Each scene shows the same named points in several views. A view is turned or mirrored, and shifted as a whole, has a little noise and may leave points out.

Scene 1
View 1
<287>: [ 1.54  0.86 -0.70  1.48 -0.49 -1.50 -1.76 -1.28  1.50  0.73 -2.48  0.05
 -0.90  0.46  0.17  0.48  2.15  1.75 -0.99  1.57 -1.31 -0.16  0.78  2.32]
<247>: [-0.12 -0.02 -0.02  2.28  0.88 -0.20  0.63  0.74  0.61 -0.32 -1.24 -0.15
 -0.34  1.01  0.37  1.09  0.50 -0.96 -1.19 -1.38 -1.31 -0.36  0.10  1.41]
<244>: [ 1.00 -0.25 -0.34  0.65  0.11 -0.15  0.47 -0.46  1.26  0.72 -2.40 -0.47
 -1.97 -0.45  1.71  0.06  2.26  0.57 -0.17 -1.44 -2.02  0.40 -0.14  1.69]
<194>: [ 2.73  1.16 -1.89  0.04 -1.05 -2.73 -2.68 -2.57  2.73  0.67 -2.29 -2.50
 -1.18 -0.01  0.59  2.86  0.20  2.30 -0.85  0.54  0.61 -0.57 -2.19  0.00]
<92>: [ 2.46  1.80 -0.54  1.07 -0.55 -2.37 -2.03 -2.94  1.64 -1.40 -2.36 -0.31
 -0.04  0.35 -0.83  1.52 -0.01  2.30 -1.46  2.88  0.74  0.34  0.14  1.75]
<23>: [ 0.89  0.55  2.08  2.20  0.61 -2.20 -1.37  0.77  0.17  0.99 -2.03 -1.45
 -2.73  1.51  0.69 -0.37  1.68  0.20 -0.22  0.46  0.18  0.84  0.58  2.03]
<37>: [ 1.13  2.69  0.45  2.39 -1.58 -1.25 -2.52  0.02  1.37 -1.34 -0.36 -2.82
  0.38  0.83 -1.49  4.35 -1.29  1.06 -1.21  0.10  0.91  0.00 -1.53  1.03]
<40>: [ 0.57  2.12  1.54  2.57 -1.28  0.59 -0.90  0.59  0.22 -2.63 -0.95 -1.18
 -0.83 -0.62 -1.15  2.22  0.39  1.11  0.14 -1.03 -0.33  1.55 -0.26  2.18]
<21>: [ 1.24  0.32 -1.93  1.50  0.49 -2.55 -1.75 -0.89  1.35  1.36 -2.47 -1.01
 -0.54  0.99  0.21  2.29  0.48  0.61 -1.21  0.59 -0.39 -1.36 -0.62  0.53]
<137>: [ 1.36  2.50  1.40  1.76 -1.69  0.17 -0.88 -0.78  1.44 -2.94 -0.25 -1.90
  0.08 -0.20 -1.12  2.88 -0.90  1.21 -0.90 -0.40  0.31  1.36 -0.96  1.92]
<152>: [ 1.20  0.66  0.30  1.14  0.21 -0.72 -0.03 -0.47  0.32 -0.31 -2.33 -1.03
 -1.29 -0.27  0.39  1.54  0.54  0.51 -0.16 -0.41 -0.65  0.65 -0.17  1.55]
<19>: [ 1.05  0.32 -1.14  2.03  1.95 -3.17 -1.13 -1.01 -0.14 -0.20 -3.06 -0.18
 -0.46  1.02 -0.64  1.97 -0.68  0.11 -0.91  1.42  1.01 -0.83 -0.03  0.29]
<90>: [ 0.35  0.64  0.28  2.29  0.40 -1.81 -0.98  0.75  1.09  1.71 -0.88 -1.87
 -0.14  2.56  0.24  2.05 -0.19 -0.84 -1.96  0.29 -0.61 -1.01 -0.20  1.46]
<181>: [ 2.05  1.11 -0.48  0.41 -1.28 -1.17 -1.61 -1.04  1.56  0.78 -2.46 -2.43
 -1.99 -0.87  0.82  2.33  1.23  1.98  0.22 -0.70 -0.63  0.35 -1.50  0.97]
<114>: [ 0.87  1.20  0.35  1.92 -0.80 -0.69 -1.63  0.63  0.72 -0.54 -1.70 -1.90
 -1.95 -0.49  0.01  2.21  1.12  1.10  0.44 -1.74 -0.32  0.58 -1.17  1.00]
<241>: [ 0.91 -0.11  0.02  0.95  1.12 -1.68  0.29  0.02 -0.16  1.96 -2.93 -1.67
 -1.52  0.54  1.23  1.80  0.20 -0.43 -0.29 -0.13 -0.80 -0.33 -0.23  1.13]
<233>: [ 1.11  2.03  3.64  1.93 -0.32 -0.03  0.63 -0.24 -0.24 -3.14 -0.87 -1.58
 -0.85  0.12 -0.79  1.39 -1.09  0.16 -0.37  0.18  0.93  2.59  0.23  2.62]
<303>: [ 1.31  2.05  0.68  1.71 -1.24  0.50 -0.43 -1.23  1.26 -3.33 -0.99 -0.32
  0.25 -0.74 -1.11  2.01 -0.05  1.44 -0.73 -0.05 -0.35  1.32 -0.13  2.23]
<227>: [ 0.75  2.13  2.02  2.63 -0.96 -0.95 -1.50  0.85  0.32 -0.52 -0.75 -2.38
 -0.48  1.14 -0.97  2.93 -0.45  0.44 -0.77  0.36  0.22  0.68 -0.25  2.14]
<75>: [ 1.34 -0.30 -0.97  1.02  0.83 -2.98 -1.53 -0.47  1.56  2.29 -2.35 -1.90
 -2.05  1.36  1.58  1.03  1.00  0.17 -0.90 -0.37  0.03 -0.96 -1.13  0.04]
<76>: [ 1.53  1.34 -0.84  2.12  0.06 -3.05 -3.11 -0.83  0.06  0.56 -3.15 -1.09
 -1.28  0.23 -0.90  2.56  0.68  1.77 -0.07  1.69  0.67 -0.51 -0.28  0.77]
View 2
<233>: [ 0.94 -1.68  0.93 -0.56 -2.49  1.62 -1.70 -0.86 -0.12 -2.30 -1.14  0.56
 -0.93 -0.72  2.04  0.03  1.69  0.33 -2.04  1.72  1.52  1.77 -1.97 -1.12]
<194>: [-2.59 -0.10  0.05  0.86 -1.22  0.24  1.64 -2.07  1.66 -0.51 -0.45  3.70
  2.55  0.63  0.61  0.76 -1.19  2.85  1.52 -0.52 -1.94  3.41 -2.77  1.17]
<37>: [-0.61 -0.21  0.89 -1.05 -2.70  1.97  0.53 -3.52  0.61 -2.07 -1.09  1.60
 -0.21 -1.59  0.04  0.05 -1.33  3.40  0.53  0.98 -1.04  2.15 -1.60 -1.19]
<287>: [-0.24 -0.37 -1.87  0.15 -1.15 -0.54 -0.06  0.60  0.80  1.03 -2.23  2.11
  1.01  1.39  0.53  0.51  0.54  2.05  2.17  1.08 -0.51  2.17 -0.73  1.34]
<21>: [-2.18  0.40 -1.57  0.42 -0.66 -0.41  1.73 -1.30  0.90 -0.02 -1.90  1.69
  0.89 -0.12  1.02  0.30 -1.75  1.32  2.53  0.33 -0.86  2.62 -0.80  0.79]
<114>: [ 0.07 -0.27  0.14  0.26 -0.48  0.45  0.29  0.17 -0.22 -1.73  0.29  1.25
  0.94 -1.80 -0.29  0.27 -0.71  1.83  0.63  1.37  0.24  2.05 -2.01  0.84]
<227>: [ 0.05 -0.76  0.23 -0.20 -2.51  0.98 -0.18 -1.59  0.21 -1.81 -0.82  0.44
 -1.12 -1.21  0.77 -0.57 -0.33  2.64  0.55  1.96  0.02  1.59 -1.13 -1.15]
<90>: [-1.54  0.22 -1.31  0.86 -1.81 -0.35  1.33 -1.38 -0.33 -0.33 -1.99 -0.59
 -1.63 -0.31  1.07 -0.94 -2.01  1.71  1.52  1.09 -0.41  2.36 -0.32 -0.32]
<247>: [-0.39  0.42 -1.20  0.04 -0.49  0.38  0.43 -0.29 -1.06 -0.20 -2.28 -0.63
 -0.33 -1.07 -0.01  0.31 -1.46 -0.45  0.27  0.98  1.01  1.79 -0.38  1.02]
<137>: [ 0.47 -0.72  1.28 -0.88 -2.60  2.49 -1.03 -2.35  0.00 -1.67 -1.31  1.47
  0.31 -0.84 -0.24  0.71  0.18  2.15 -1.37  0.93  0.10  1.86 -2.12 -0.39]
<152>: [-0.45 -0.55 -0.47  0.93 -0.63  0.28 -0.09 -0.03  0.40 -0.61 -0.82  0.99
  0.74 -0.47  0.90  0.33 -0.07  0.13  0.42  1.19  0.88  1.72 -1.47  0.91]
<303>: [ 1.07 -0.69  0.43 -1.32 -2.01  2.26 -1.44 -1.44  0.19 -0.77 -2.22  1.80
  0.95 -0.32 -0.32  1.35  0.89  1.03 -1.04  0.96  0.52  1.53 -1.60  0.33]
<23>: [-0.41 -0.99 -1.41  0.61 -1.04 -1.59  0.21  2.05 -0.38 -1.25 -0.54  0.48
 -1.08 -0.12  2.37 -0.93  0.63  1.78  1.30  1.85  0.21  2.92 -1.22  0.14]
<40>: [ 1.55 -0.83  0.64 -1.01 -1.62  1.81 -1.32 -0.49 -0.32 -1.88 -0.66  0.96
  0.24 -1.79 -0.45  0.58  0.56  1.60 -0.57  1.90  0.99  1.21 -1.59 -0.02]
<244>: [-0.26 -0.19 -1.09  1.98  0.22 -0.67  0.02  1.76 -0.62  0.72 -0.82  0.56
  1.22  0.39 -0.12  0.44 -0.40 -0.01  0.38  0.98  0.98  1.89 -1.53  2.65]
<75>: [-2.65  0.24 -1.43  1.55 -0.07 -1.53  2.19  0.15  0.06 -0.50 -0.58  1.12
  0.53  0.10  1.57 -0.41 -1.85  1.40  1.99  0.18 -0.92  3.61 -1.60  1.29]
<241>: [-1.73 -0.17 -1.22  2.30 -0.33 -0.80  1.13 -0.27  0.63 -0.33 -0.53  0.24
  0.05 -0.40  1.85 -0.41 -1.26 -0.28  1.47  1.11  0.76  1.76 -1.16  0.78]
<19>: [-2.20 -0.08 -1.86 -1.20 -0.64 -0.21  1.28 -1.36  1.49 -1.04 -2.58  1.83
  0.48 -0.75  2.99  0.47 -0.75 -0.41  2.22  0.56 -0.19  2.84 -0.52 -0.40]
View 3
<92>: [-3.22  0.61 -1.03 -1.06  0.59 -0.40 -0.26 -2.35 -0.29  0.26  1.94 -1.26
  0.16 -0.16  0.06  0.78 -2.24 -1.07  0.77 -2.03  1.35 -0.15  0.09 -0.60]
<114>: [-1.05  0.71 -0.66 -2.33  1.21  0.04 -0.80 -1.66  0.36  0.25  1.65  2.90
 -0.59  0.68 -1.21 -0.10  2.04  0.13  1.65 -0.52 -1.17  0.25  0.06 -1.42]
<194>: [-1.88  0.57 -1.37 -3.97  1.81 -1.55 -0.08 -1.81 -2.73  0.52  1.38 -0.60
 -0.13 -1.44 -0.71  2.41  0.90 -0.39  0.59 -1.11  0.73 -1.28  0.52 -1.72]
<247>: [-0.34  0.74  1.15  0.19  1.12 -0.94 -1.30 -0.98  1.40  0.49  2.45  1.30
 -0.40 -0.27 -1.12 -0.80  1.17 -0.98  1.78  1.56 -2.24  0.84 -1.60  0.29]
<75>: [-0.48 -0.21 -0.96 -1.94  2.28 -2.23 -1.11 -1.92 -2.43 -0.15  2.26  0.40
 -0.99 -1.64 -1.77  0.14  2.04 -1.24  0.16  1.28 -1.40  0.11  0.74  0.04]
<76>: [-2.09 -0.74 -0.79 -2.51  1.10 -1.02 -0.55 -2.63 -1.35 -0.44  1.57  1.01
 -1.80  0.02  0.38  0.92 -0.46 -1.90 -0.21 -1.04  0.16  1.07  1.06 -1.14]
<21>: [-1.18 -0.44  0.05 -2.02  1.59 -2.15 -0.73 -1.63 -1.50  0.20  2.10 -0.05
 -1.38 -1.36 -0.24  1.18  0.55 -1.81  0.36  0.68 -0.72  0.21 -0.44 -0.51]
<227>: [-1.87  2.36  1.16 -1.84 -0.53  0.08 -1.20 -1.85  0.08 -0.55  2.75  2.06
 -1.64  0.52 -0.51 -1.21  0.73  0.39  1.42 -0.39  0.62  1.68 -0.41 -1.24]
<287>: [-2.32 -1.11 -2.21 -0.67  1.26 -1.22 -1.08 -1.76  0.12  1.54  3.19  0.24
 -1.34 -0.77 -0.63 -0.12  0.01 -1.73  0.92 -0.60  0.52  0.12 -0.64  0.25]
<241>: [-0.42  0.83 -0.01 -1.66  1.68 -1.77 -1.12 -1.89 -0.79  0.98  1.74  1.18
  0.02 -0.75 -0.91 -0.50  2.22 -1.83  0.13  1.23 -1.39  2.01 -0.06  0.91]
<303>: [-2.51  1.87  0.17 -0.71  0.05  0.82 -0.40 -1.33  2.10  0.83  1.82  0.84
  0.78  1.00 -0.38  0.05 -0.72  0.34  2.53 -1.79  0.18 -0.22 -1.34 -1.21]
<23>: [-1.34  0.27 -1.71 -0.23  1.02 -0.50 -1.77 -2.54 -0.58 -0.47  3.19  1.90
 -1.41 -0.04 -1.96 -2.61  1.51 -0.89  0.49  0.43 -0.67  1.67  1.18  0.83]
<233>: [-2.12  3.78  0.71 -0.17 -0.49  1.39 -0.91 -2.23  1.63 -0.36  1.83  1.63
  1.36  1.54 -1.25 -2.36  0.01  0.85  1.94 -1.25  0.18  1.90  0.15 -0.13]
<37>: [-2.04  2.58  1.96 -3.21 -0.39 -0.10 -0.41 -1.55 -0.74 -1.15  2.02  1.19
 -1.72  0.14  0.04  0.74  0.03  0.91  1.67 -0.91  0.85  0.28 -0.60 -2.87]
<244>: [-0.72 -0.27 -2.13 -0.60  2.24 -1.07 -1.17 -1.32  0.90  2.36  2.41  1.44
  0.70 -0.51 -1.89 -0.50  2.61 -1.19  1.57  0.55 -1.66  0.06 -0.86  0.97]
<19>: [-1.24  0.12  0.93 -0.82  1.34 -1.37 -0.53 -2.41 -1.10 -1.14  1.16 -0.38
 -0.50 -0.42  0.22  0.50 -1.20 -2.37 -0.29  0.37 -1.21  1.37  0.66 -0.01]
<40>: [-1.93  1.80  0.22 -1.23 -0.06  1.24 -0.83 -1.52  2.20  0.27  1.93  2.90
 -0.16  1.71 -0.72 -0.85  0.57  0.69  2.44 -1.37 -0.40  0.72 -0.77 -1.50]
<181>: [-1.55  0.37 -2.10 -3.31  1.87 -0.98 -0.49 -1.82 -0.94  1.72  1.56  1.43
  0.24 -0.45 -1.03  1.17  2.29 -0.54  0.99 -0.96 -0.07 -0.24  0.10 -0.89]
View 4
<23>: [-1.86 -0.89 -0.08  1.69 -0.77  1.31  0.01 -0.50  1.36  1.18 -0.75 -0.81
  0.10  0.20  1.32 -0.94  1.78  0.16  1.65  2.48  0.39  1.32 -0.48  0.28]
<76>: [-2.63 -2.50  0.51  1.37 -0.72  2.29 -1.65  2.63  0.54 -0.01 -0.79  0.10
 -1.19 -1.14 -0.56  0.34 -0.23 -0.30  3.55  0.73 -1.33  1.09 -1.06  0.69]
<227>: [-0.57 -2.39  1.05  1.69 -0.84  0.70  1.12  1.06  0.58  0.83 -0.78 -0.20
  0.88 -1.68 -0.30 -2.05 -0.74  0.70  1.51  0.95  0.36  0.16 -2.24  2.10]
<244>: [-2.50 -0.55  2.56  2.19 -2.35  1.35 -0.90 -0.84 -1.25  0.68 -1.89 -0.32
  1.96 -0.18  1.59 -1.37  1.96 -0.95  3.28  1.11  0.43  0.62  1.62 -1.00]
<303>: [-0.99 -2.80  3.30  2.52 -2.31  2.07  0.94  0.30  0.40 -0.16 -2.55 -0.02
  1.85 -1.33  0.98 -1.47 -0.76  1.40  3.60 -1.96  0.45 -0.18 -1.71  1.61]
<287>: [-3.05 -2.70  1.56  3.13 -0.71  1.93 -1.42 -0.37  0.31  1.36 -1.58  0.03
  0.01 -0.86  0.95  0.05  0.63 -1.32  3.99 -0.07 -0.05  1.22  0.03 -0.05]
<90>: [-1.58 -2.06  0.71  2.29 -0.89  0.16  0.16  0.29 -0.31  1.37  1.28 -0.01
  0.66 -0.74 -0.10 -1.51 -1.82 -1.23  1.32  2.02  0.36  0.34 -0.76 -0.38]
<40>: [-0.52 -1.94  3.11  1.72 -1.73  1.37  1.06  1.15  1.04 -0.12 -2.76 -0.21
  2.05 -1.68  0.63 -2.60  0.42  1.69  2.00 -0.61  0.20  0.14 -1.47  1.92]
<19>: [-2.56 -1.58  0.98  1.73 -2.15  1.74 -0.24  2.07  0.42 -0.52  1.27  0.19
 -1.18 -0.16  0.53  0.02 -1.72  0.00  3.61  0.48 -1.08  0.99 -0.90 -0.24]
<247>: [-1.68 -0.84  2.99  2.51 -2.46  0.43  0.49 -0.12  0.05  0.32  0.34  0.04
  1.78 -0.30  1.52 -2.48 -0.87 -0.37  1.58  0.65  0.34  0.47  0.49 -1.07]
<92>: [-2.39 -3.68  1.16  2.60 -1.66  3.06 -0.58  0.47  0.26  0.12 -1.41  0.03
 -0.63 -0.69  0.69  1.20 -1.24  0.42  5.32 -1.42 -0.09  0.42 -2.09  1.24]
<75>: [-2.71 -1.47  0.20  0.96 -1.29  1.70 -2.03  0.54 -1.63  0.59  0.07 -0.36
  0.49  0.38 -0.09 -0.10 -0.13 -1.19  2.66  3.09 -0.01  0.13  0.34 -1.67]
<21>: [-2.80 -2.30  1.15  1.89 -1.28  1.53 -1.70  1.37 -1.13  0.36  0.34  0.25
 -0.01 -0.58 -0.22 -0.11 -1.38 -1.50  3.37  1.25 -0.52  0.48 -0.08 -1.00]
<233>: [ 0.05 -1.26  1.60  1.73 -2.78  1.38  2.95 -0.15  0.94 -0.11 -1.42 -0.75
  1.36 -0.54  1.58 -1.87  0.29  2.75  2.63 -0.22  1.02  0.10 -2.50  2.90]
<152>: [-1.77 -0.97  1.99  1.75 -2.38  1.38  0.12  0.55 -0.72  0.10 -1.07 -0.21
  1.09 -0.64  0.93 -1.22  0.76  0.14  3.27  0.67  0.06  0.46 -0.01  0.50]
<37>: [-0.53 -3.78  1.46  1.16 -0.83  1.41  0.12  2.37 -0.37  0.10 -1.06  0.10
  1.20 -2.02 -1.55 -1.46 -2.57  0.86  2.00  0.31  0.07 -0.87 -3.05  1.86]
<181>: [-1.95 -2.19  1.46  0.90 -1.46  2.10 -1.71  1.19 -2.28  0.26 -2.68 -0.32
  1.53 -1.29 -0.61 -0.61  1.34 -0.43  3.80  1.33  0.02 -0.26 -0.15  0.62]
<114>: [-1.31 -1.56  2.23  0.80 -1.36  1.60 -0.71  1.59 -0.30 -0.13 -2.37 -0.41
  1.87 -1.17 -0.13 -1.90  0.89  0.63  1.95  1.23 -0.07  0.06 -0.43  0.39]
<137>: [-0.25 -3.14  2.50  1.69 -1.96  1.81  1.17  0.79 -0.17 -0.05 -2.42 -0.21
  2.20 -1.60 -0.02 -1.73 -1.26  1.74  2.81 -0.86  0.83 -0.90 -2.68  2.16]
View 5
<303>: [-0.24 -1.48  0.93 -0.62 -2.82 -1.58 -0.76 -2.35 -2.11  0.96 -0.36  0.97
 -2.31 -1.28  0.23  0.37  0.00 -1.88  0.21 -2.21  0.96 -0.95  0.25  1.57]
<287>: [-0.68  1.46 -0.19  0.10 -1.29 -1.66 -0.99 -0.84 -1.33 -0.57 -1.47  2.96
 -2.94 -0.80 -1.37  1.70 -0.20 -0.01  2.48 -0.02  0.33 -0.45  1.51 -0.09]
<21>: [-0.29  3.00  0.04 -0.51  0.22 -0.92 -0.49 -0.02 -1.20 -0.89 -0.46  1.96
 -1.35  0.06 -0.09  1.85  0.82 -1.16  2.14 -0.07 -1.55 -1.17  1.91  0.64]
<23>: [-0.24  1.38 -0.50  0.53 -0.18 -1.67  0.30  0.44 -1.82 -1.27  0.01  5.08
 -0.01  0.09 -0.85  0.54 -0.82 -0.24  1.49 -0.88  2.74 -1.15  0.87  0.09]
<233>: [ 0.61 -2.16  0.69 -0.26 -2.13 -2.39  0.65 -1.58 -1.85  0.99  1.53  2.73
 -0.02 -0.59 -0.11 -0.50 -0.70 -1.68 -0.49 -3.63  2.48 -1.12 -0.34  1.58]
<37>: [ 1.05  0.49  0.48 -3.07 -0.13 -1.97 -1.70 -1.72 -2.99  0.36  0.99  0.40
 -0.29 -0.34  1.90  0.42 -0.43 -1.29  0.66 -1.46 -0.49 -1.88  0.61  2.54]
<247>: [-0.64  1.50  0.09  1.72 -1.99 -0.30  0.75 -0.60 -1.44 -0.87  0.12  2.19
 -0.61  0.15  0.77  0.71  2.09 -0.56 -0.54 -0.56  0.74 -1.41 -0.01  0.24]
<40>: [-0.49 -0.69  0.44 -0.82 -2.92 -1.85 -0.66 -2.09 -2.98  0.32 -0.14  1.78
 -0.61 -0.12  0.86 -1.17  0.23 -1.64  0.19 -1.67  2.16 -1.30  0.08  0.95]
<181>: [-1.49  1.84 -0.92 -2.27  0.01 -0.88 -0.42 -1.53 -2.04  0.75 -1.33  2.17
 -1.27 -0.60 -0.12  1.58  0.12 -2.51  1.48 -0.97  1.23 -1.32  3.33  0.09]
<137>: [ 0.33 -1.31  0.57 -1.93 -1.56 -1.66 -0.89 -2.45 -2.65  1.17  0.51  0.74
 -1.20 -1.15  1.17  0.52 -0.32 -1.77 -0.30 -2.49  1.16 -1.53  0.32  2.16]
<76>: [ 0.06  2.03  0.50 -1.48 -0.16 -2.26 -1.46 -0.03 -1.86 -0.80 -0.59  2.59
 -1.15  0.35 -0.72  0.10 -0.85 -2.07  3.59 -0.66 -1.12 -0.84  2.05  1.00]
<75>: [-0.58  3.62 -0.66 -0.24  1.56 -0.10  0.35  0.71 -1.26 -1.16 -0.54  3.30
 -0.51  0.03 -0.08  2.50  0.58 -1.45  1.51 -0.08  0.13 -1.57  2.42  0.35]
<241>: [-0.78  2.67 -0.75  0.22 -0.36 -1.14  1.44 -0.11 -0.65 -0.37  0.38  3.05
  0.35  0.66 -0.56  1.14  1.43 -1.28  0.86 -0.97  0.23 -1.13  2.10 -0.59]
<227>: [ 0.67  0.25 -0.04 -1.74 -0.89 -2.43 -0.71 -1.46 -2.61  0.02  1.22  2.13
  0.34  0.03  0.94 -0.27 -0.37 -0.12  0.51 -1.43  1.13 -1.53  0.23  1.29]
<114>: [-1.17  1.29 -0.26 -1.35 -0.98 -0.78 -0.49 -1.25 -2.87 -0.05 -0.84  2.25
 -0.32 -0.02  0.97 -0.06  0.36 -2.42  0.65 -0.98  2.10 -1.79  1.76  0.62]
<19>: [ 0.64  1.84  1.30  0.74 -0.37 -1.45 -0.06  0.91 -0.75 -1.14  0.47  2.42
 -0.87  0.51 -0.71  0.69  0.32 -2.26  2.48 -1.27 -2.17 -0.87  1.04  1.40]
<92>: [ 0.59 -0.43  1.27 -0.86 -1.00 -2.16 -1.37 -0.95 -1.04  0.44 -0.49  1.81
 -3.37 -1.33 -1.46  1.71 -1.36 -1.75  2.84 -1.97 -1.24 -0.31  1.27  1.78]
<152>: [-0.96  0.97 -0.15 -0.05 -1.48 -1.11  0.58 -1.01 -1.43  0.13 -0.32  2.56
 -0.74 -0.12 -0.40  0.65  0.73 -1.93  0.73 -1.48  1.12 -0.96  1.57  0.02]
<90>: [ 0.66  2.50 -0.53 -0.15  0.18 -1.41  0.02 -0.25 -1.48 -1.10  1.30  2.43
  0.13  0.24  0.82  1.47  1.00  1.03  0.40 -0.11 -0.36 -1.57  0.26  0.75]
<194>: [-0.37  2.34 -0.19 -2.92  1.63 -0.68 -1.07 -0.88 -1.57  0.56 -1.11  1.28
 -2.18 -1.11 -0.10  3.10 -0.67 -2.81  2.34 -1.01 -1.18 -1.36  3.50  1.49]

In a view up to two points have been moved. Name them for each view, in the order of its rows, or write none.
view 1: <92>
view 2: <247>
view 3: <181>
view 4: <19>
view 5: <40>
